Each scene shows the same named points in several views. A view is turned or mirrored, shifted and resized as a whole, has a little noise and may leave points out.

Scene 1
View 1
k230: [-0.82 -1.72  3.04  0.17  1.80 -1.43  0.66  1.39  0.97  1.65  1.56 -0.35
 -0.48 -2.17  0.49 -0.24 -2.77 -0.99 -0.50 -1.50 -2.09  0.71  0.16]
k40: [ 1.75 -0.39 -0.85  1.58  0.42  0.69 -0.67  2.13 -0.50 -0.82 -0.93  0.06
  0.44  1.45 -0.12  1.12 -0.42 -0.76 -0.77  0.15 -0.59  0.71  1.49]
k637: [ 0.99 -0.46  0.98  1.34  0.68  0.96  0.28  0.84 -0.12 -0.14 -0.56 -0.23
  0.39  1.01  0.33  1.25 -1.19 -0.69 -0.35 -0.62 -0.60  0.64  1.44]
k63: [ 1.38 -0.28 -1.38  1.94  0.05  2.16 -0.14 -1.19 -0.64 -0.97 -2.73 -0.39
  1.99  2.29 -0.10  2.09  0.22 -0.09  0.16 -0.06  0.65  1.60  1.70]
k663: [ 1.56 -0.48  0.07  0.64  1.11 -0.35 -0.48  3.36  0.10 -0.40  0.58 -0.03
 -0.53  0.79 -0.14  0.69 -1.35 -1.12 -1.23 -0.01 -1.38 -0.13  1.49]
k808: [ 0.38 -1.17 -1.24  0.28  1.34 -0.55 -0.29 -0.26  0.56  0.08 -0.95 -0.58
  1.05 -0.07 -0.39  0.66 -0.87 -0.33 -0.47 -0.38 -0.70  1.25  1.15]
k734: [ 1.35 -0.94 -1.27  1.58  0.31  0.07 -1.04  2.00 -0.43 -0.49 -1.04  0.25
  0.66  0.56 -0.18  0.75 -0.24 -0.75 -0.63  0.15 -0.51  1.42  0.95]
k641: [-0.33 -1.52  0.88  0.87  1.01 -0.08  0.29 -0.48  0.35  0.77 -0.55 -0.47
  0.89 -0.95  0.23  0.50 -1.28 -0.49  0.01 -0.96 -0.91  1.75  0.52]
k959: [ 0.92 -0.84 -0.46  1.32  0.61  0.49 -0.23  0.51 -0.10 -0.19 -1.07 -0.16
  0.97  0.59  0.00  1.08 -0.58 -0.53 -0.35 -0.29 -0.45  1.27  1.17]
k800: [ 0.34 -1.27  0.14  1.24  0.72  0.31 -0.08 -0.02  0.04  0.29 -1.02 -0.27
  1.05 -0.21  0.07  0.75 -0.91 -0.43 -0.10 -0.64 -0.53  1.64  0.75]
k306: [ 0.74  0.27  0.46 -0.50  2.03  1.05  1.56 -1.74  0.82 -0.26 -0.35 -1.43
  1.01  2.03  0.03  2.08 -1.72 -0.07 -0.51 -1.04 -0.53 -0.56  2.73]
k442: [ 1.16 -0.75  0.60  2.01  0.10  1.20 -0.19  1.42 -0.54 -0.25 -0.94  0.12
  0.62  0.84  0.37  1.11 -0.64 -0.78 -0.22 -0.34 -0.49  1.25  0.99]
View 2
k442: [ 1.34  1.94  0.92  0.55  1.17 -0.32 -0.32  0.55 -0.33 -0.42 -0.32 -1.21
  1.18  1.51  1.44  1.39  1.10 -0.04  0.43  0.86  2.27 -0.95  0.48]
k306: [ 0.60 -0.12  0.52  1.92 -1.77  3.09 -0.60  0.22 -0.37  0.22 -0.30 -2.99
 -0.23 -0.40 -1.40  2.46 -0.42  0.40  0.84 -1.76  3.15 -2.70 -0.09]
k808: [ 2.28  0.44  0.07  0.23  0.61  0.31 -0.55 -1.77  0.47 -1.24  1.29 -2.25
  0.66  0.54  0.59  3.23 -0.14 -0.57  1.37 -1.29  0.51 -2.37 -1.08]
k800: [ 2.02  0.85  1.00  0.31  0.77 -0.10 -0.14 -0.83  0.50 -1.08  0.26 -1.29
  1.69  1.36  0.21  1.48 -0.12 -0.63  0.62 -0.12  1.37 -1.69 -0.28]
k959: [ 1.84  1.66  0.70  0.66  0.72  0.08 -0.37 -0.39 -0.01 -0.67  0.43 -1.80
  0.95  1.42  1.08  2.26  0.57 -0.30  0.89 -0.06  1.61 -1.61 -0.19]
k230: [ 0.56 -3.71 -0.08 -1.54  1.76 -1.13 -0.03 -1.12  0.46 -2.70 -1.35  0.93
  2.18 -2.47 -1.67 -0.12 -0.50 -1.44 -0.56 -0.28  1.14 -1.05  0.43]
k637: [ 0.97  1.02  0.73  0.77  0.57  0.44 -0.42  0.52 -0.32 -0.43 -0.62 -1.48
  0.81  0.58  0.53  1.52  0.82  0.00  0.28  0.28  2.40 -1.30  0.38]
k641: [ 1.92 -0.30  0.95 -0.09  0.74 -0.13  0.08 -1.25  0.90 -1.59  0.10 -0.82
  2.23  0.76 -0.81  0.99 -1.00 -1.03  0.42 -0.30  1.10 -1.95 -0.30]
k63: [ 2.12  4.25  1.61  2.25 -0.68  1.59 -0.28  0.52 -0.06  0.86  0.70 -3.24
  0.66  3.36  1.39  2.67  0.47  0.51  1.27 -0.03  2.76 -2.14 -0.15]
k663: [ 0.58 -0.17 -0.87 -0.11  2.02 -0.64 -0.85  0.32 -1.18 -1.05 -0.68 -1.20
 -0.62 -1.32  2.01  2.88  2.34  0.09  0.39  0.19  1.68 -0.38  0.49]
View 3
k306: [ 0.41 -1.46  1.53 -0.77 -0.28  1.01  0.38  0.73  0.43  0.99 -1.18 -2.85
 -0.20 -0.54  0.65 -1.15  0.98 -1.83  1.48 -2.01 -0.04 -0.41  2.16]
k63: [-0.48 -0.03  2.37 -1.20 -1.38  1.51  0.08  0.18  2.14  0.97 -2.08 -0.98
 -2.33 -1.87  0.20 -0.23  1.60 -0.50  0.86 -1.59 -0.66  0.33  0.91]
k663: [ 0.27  1.05  1.97 -1.26  0.67 -0.61 -0.41  0.67  0.92 -0.12 -0.06 -1.78
 -0.19  1.00 -0.89 -1.52 -0.67 -0.40  0.45 -0.31 -0.57 -0.11  1.26]
k641: [ 0.17 -0.90 -0.01 -0.28 -0.75  0.22 -0.42  0.38  0.18 -1.04 -0.03 -0.72
 -1.28 -0.32 -0.85 -0.90  0.40 -0.82  0.61 -1.15 -0.34 -0.19  0.65]
k800: [ 0.00 -0.52  0.84 -0.54 -0.77  0.48 -0.37  0.35  0.63 -0.50 -0.39 -0.78
 -1.42 -0.64 -0.62 -0.69  0.50 -0.69  0.60 -1.18 -0.64 -0.03  0.71]
k40: [-0.18  1.20  2.38 -1.35 -0.14  0.18 -0.33  0.46  1.62  0.38 -0.89 -1.20
 -1.21 -0.09 -0.64 -0.96  0.13 -0.10  0.38 -0.55 -0.73  0.18  0.97]
k442: [-0.09  0.54  1.19 -1.19 -0.60  0.30 -0.25  0.26  1.50 -0.10 -0.89 -1.25
 -1.81 -0.09 -0.67 -1.10  0.30 -0.17  0.40 -0.84  0.03  0.17  0.78]
k230: [ 0.75 -1.23 -1.15 -0.06  0.17 -0.82 -0.62  0.56 -1.14 -1.91  1.25 -1.43
 -0.07  1.34 -1.22 -1.73 -0.67 -1.20  0.55 -0.87  0.13 -0.59  0.89]
k959: [-0.09  0.09  1.62 -0.84 -0.56  0.51 -0.27  0.40  1.07 -0.06 -0.77 -0.88
 -1.33 -0.64 -0.53 -0.66  0.52 -0.49  0.57 -1.03 -0.77  0.02  0.82]
k734: [-0.19  1.01  2.21 -1.05 -0.30  0.14 -0.47  0.39  1.36 -0.15 -0.51 -0.54
 -1.32 -0.42 -0.88 -0.64  0.10 -0.06  0.34 -0.47 -1.13  0.17  0.60]
k808: [ 0.05 -0.59  1.70 -0.39 -0.34  0.55 -0.34  0.61  0.16 -0.20 -0.19 -0.63
 -0.61 -0.97 -0.49 -0.41  0.52 -1.02  0.82 -1.15 -1.59 -0.21  0.96]
View 4
k63: [-1.44  0.12 -0.64  1.20 -2.24  0.46  1.08  1.04  1.23  0.83  1.05 -1.83
 -2.26  0.21  0.91 -3.33  0.19  1.09  2.96  2.37  1.59 -0.73  2.16]
k40: [-0.45  0.85  0.01  2.05 -1.17  1.93  2.44  1.15  0.93  0.86  0.52 -1.22
 -1.08  0.53  1.83 -1.23 -1.08 -0.37  1.63  0.15 -0.16  0.35  0.61]
k959: [-0.97  0.76 -0.59  1.20 -0.87  1.01  1.29  0.33  0.61  0.59  0.61 -0.77
 -1.12 -0.48  0.92 -1.11 -0.48  0.16  1.59  0.47  0.24  0.05  0.80]
k734: [-0.95  0.83  0.40  1.90 -0.70  1.69  1.99  0.12  0.41  1.45  0.62 -1.06
 -1.23  0.02  1.91 -0.98 -1.06  0.10  1.52 -0.26 -0.41  0.16  0.84]
k306: [ 0.65  0.98 -3.65 -0.31 -1.61  0.47  0.97  2.25  0.82 -1.49 -0.07 -0.60
 -0.27 -1.46  0.11 -0.94 -0.17 -0.22  1.84  2.51  1.52  0.77  0.48]
k808: [-0.60  0.90 -1.36  0.33 -0.25  0.84  0.89 -0.46 -0.37  0.72  0.29 -0.52
 -0.62 -1.77  1.56 -0.44 -0.77  0.73  1.56  0.62  0.33  0.23  0.98]
k641: [-1.53  0.97 -1.16  0.28  0.01  0.13  0.14 -0.98  0.33  0.11  0.43  0.34
 -0.62 -1.94 -0.61 -0.14 -0.16  0.25  0.80 -0.24 -0.01  0.02 -0.02]
k442: [-1.39  0.82 -0.01  1.95 -1.26  1.10  1.57  0.72  1.36  0.28  0.75 -0.69
 -1.28  0.36  0.09 -1.31 -0.35 -0.41  1.42 -0.04 -0.13  0.05  0.23]
k800: [-1.35  0.72 -0.81  0.78 -0.46  0.54  0.75 -0.40  0.57  0.36  0.50 -0.18
 -1.03 -1.16  0.09 -0.80 -0.28  0.26  1.29  0.17  0.05 -0.09  0.48]
k637: [-0.70  1.02 -0.99  1.39 -1.19  1.04  1.42  1.15  1.24 -0.22  0.44 -0.56
 -0.84 -0.17 -0.08 -0.83 -0.34 -0.64  1.24  0.33  0.07  0.39  0.07]
k230: [-0.72  1.73 -1.67  0.34  1.00  0.66  0.49 -0.86  0.27 -1.07 -0.22  1.71
  0.82 -2.41 -1.58  2.31 -0.62 -1.39 -0.90 -2.00 -1.37  1.04 -2.02]
View 5
k63: [ 0.10  1.80  0.41  1.71  0.64  0.75 -0.15  0.59 -1.20 -0.82 -0.55 -1.19
  0.09 -0.13  1.26 -0.05 -0.17 -1.06  0.21  1.79 -1.02  1.07 -1.84]
k641: [-0.25 -0.28 -1.40 -0.49 -0.07  0.32  0.66 -0.35  0.29 -0.58 -0.49 -0.45
  0.07 -0.77  1.17 -0.27 -0.08 -0.84 -0.31  1.05 -0.47 -0.64 -0.04]
k40: [ 0.16  0.79  0.67  0.20  0.48 -0.28  0.29 -0.61 -1.24 -0.72 -0.72 -0.98
 -0.15  1.06  0.10 -0.19 -0.96 -0.93 -0.10  0.69 -0.54  1.01 -0.03]
k808: [ 0.38  1.00 -0.61 -0.58  0.40 -0.01  0.29 -0.33 -0.16 -0.42 -0.38 -1.19
 -0.30 -0.63  1.10  0.08 -0.29 -1.39  0.07  0.50 -0.85 -0.35 -0.08]
k306: [ 1.23  0.53  0.26  0.95  1.12  0.30 -0.10 -0.35  0.51 -1.05  0.90  0.88
 -0.07 -0.57  2.00  1.14 -0.13 -1.78 -0.48  0.64 -1.29  0.30 -0.45]
k734: [-0.09  0.80  0.15 -0.24  0.27 -0.27  0.37 -0.53 -1.26 -0.50 -1.01 -1.56
 -0.22  0.70  0.08 -0.41 -0.80 -0.81  0.07  0.76 -0.46  0.61 -0.03]
k800: [-0.15  0.23 -0.85 -0.09  0.12  0.25  0.53 -0.30 -0.28 -0.55 -0.63 -0.72
  0.03 -0.29  0.98 -0.27 -0.25 -0.83 -0.17  1.10 -0.50 -0.13 -0.33]
k663: [ 0.49 -0.13  0.51 -0.67  0.52 -0.80  0.45 -1.41 -0.65 -0.72 -0.35 -0.34
 -0.24  1.25 -0.11  0.07 -1.20 -1.03 -0.44 -0.05 -0.30  0.63  1.17]
k959: [-0.11  0.41 -0.25  0.08  0.29 -0.01  0.37 -0.40 -0.66 -0.70 -0.69 -0.86
 -0.06  0.33  0.57 -0.27 -0.52 -0.79 -0.17  1.05 -0.46  0.33 -0.29]
k637: [ 0.13 -0.10  0.01  0.48  0.38  0.09  0.36 -0.62 -0.42 -0.87 -0.28  0.04
  0.08  0.46  0.72  0.03 -0.54 -0.79 -0.44  0.98 -0.50  0.57 -0.16]
k442: [-0.26  0.04  0.02  0.49  0.14  0.19  0.49 -0.52 -0.84 -0.84 -0.71 -0.50
  0.14  0.71  0.41 -0.39 -0.61 -0.47 -0.37  1.21 -0.32  0.78 -0.28]

In a view up to two points have been moved. Name them for each view, in the order of its rows, or write -.
view 1 | -
view 2 | k808, k63
view 3 | k641
view 4 | -
view 5 | k959
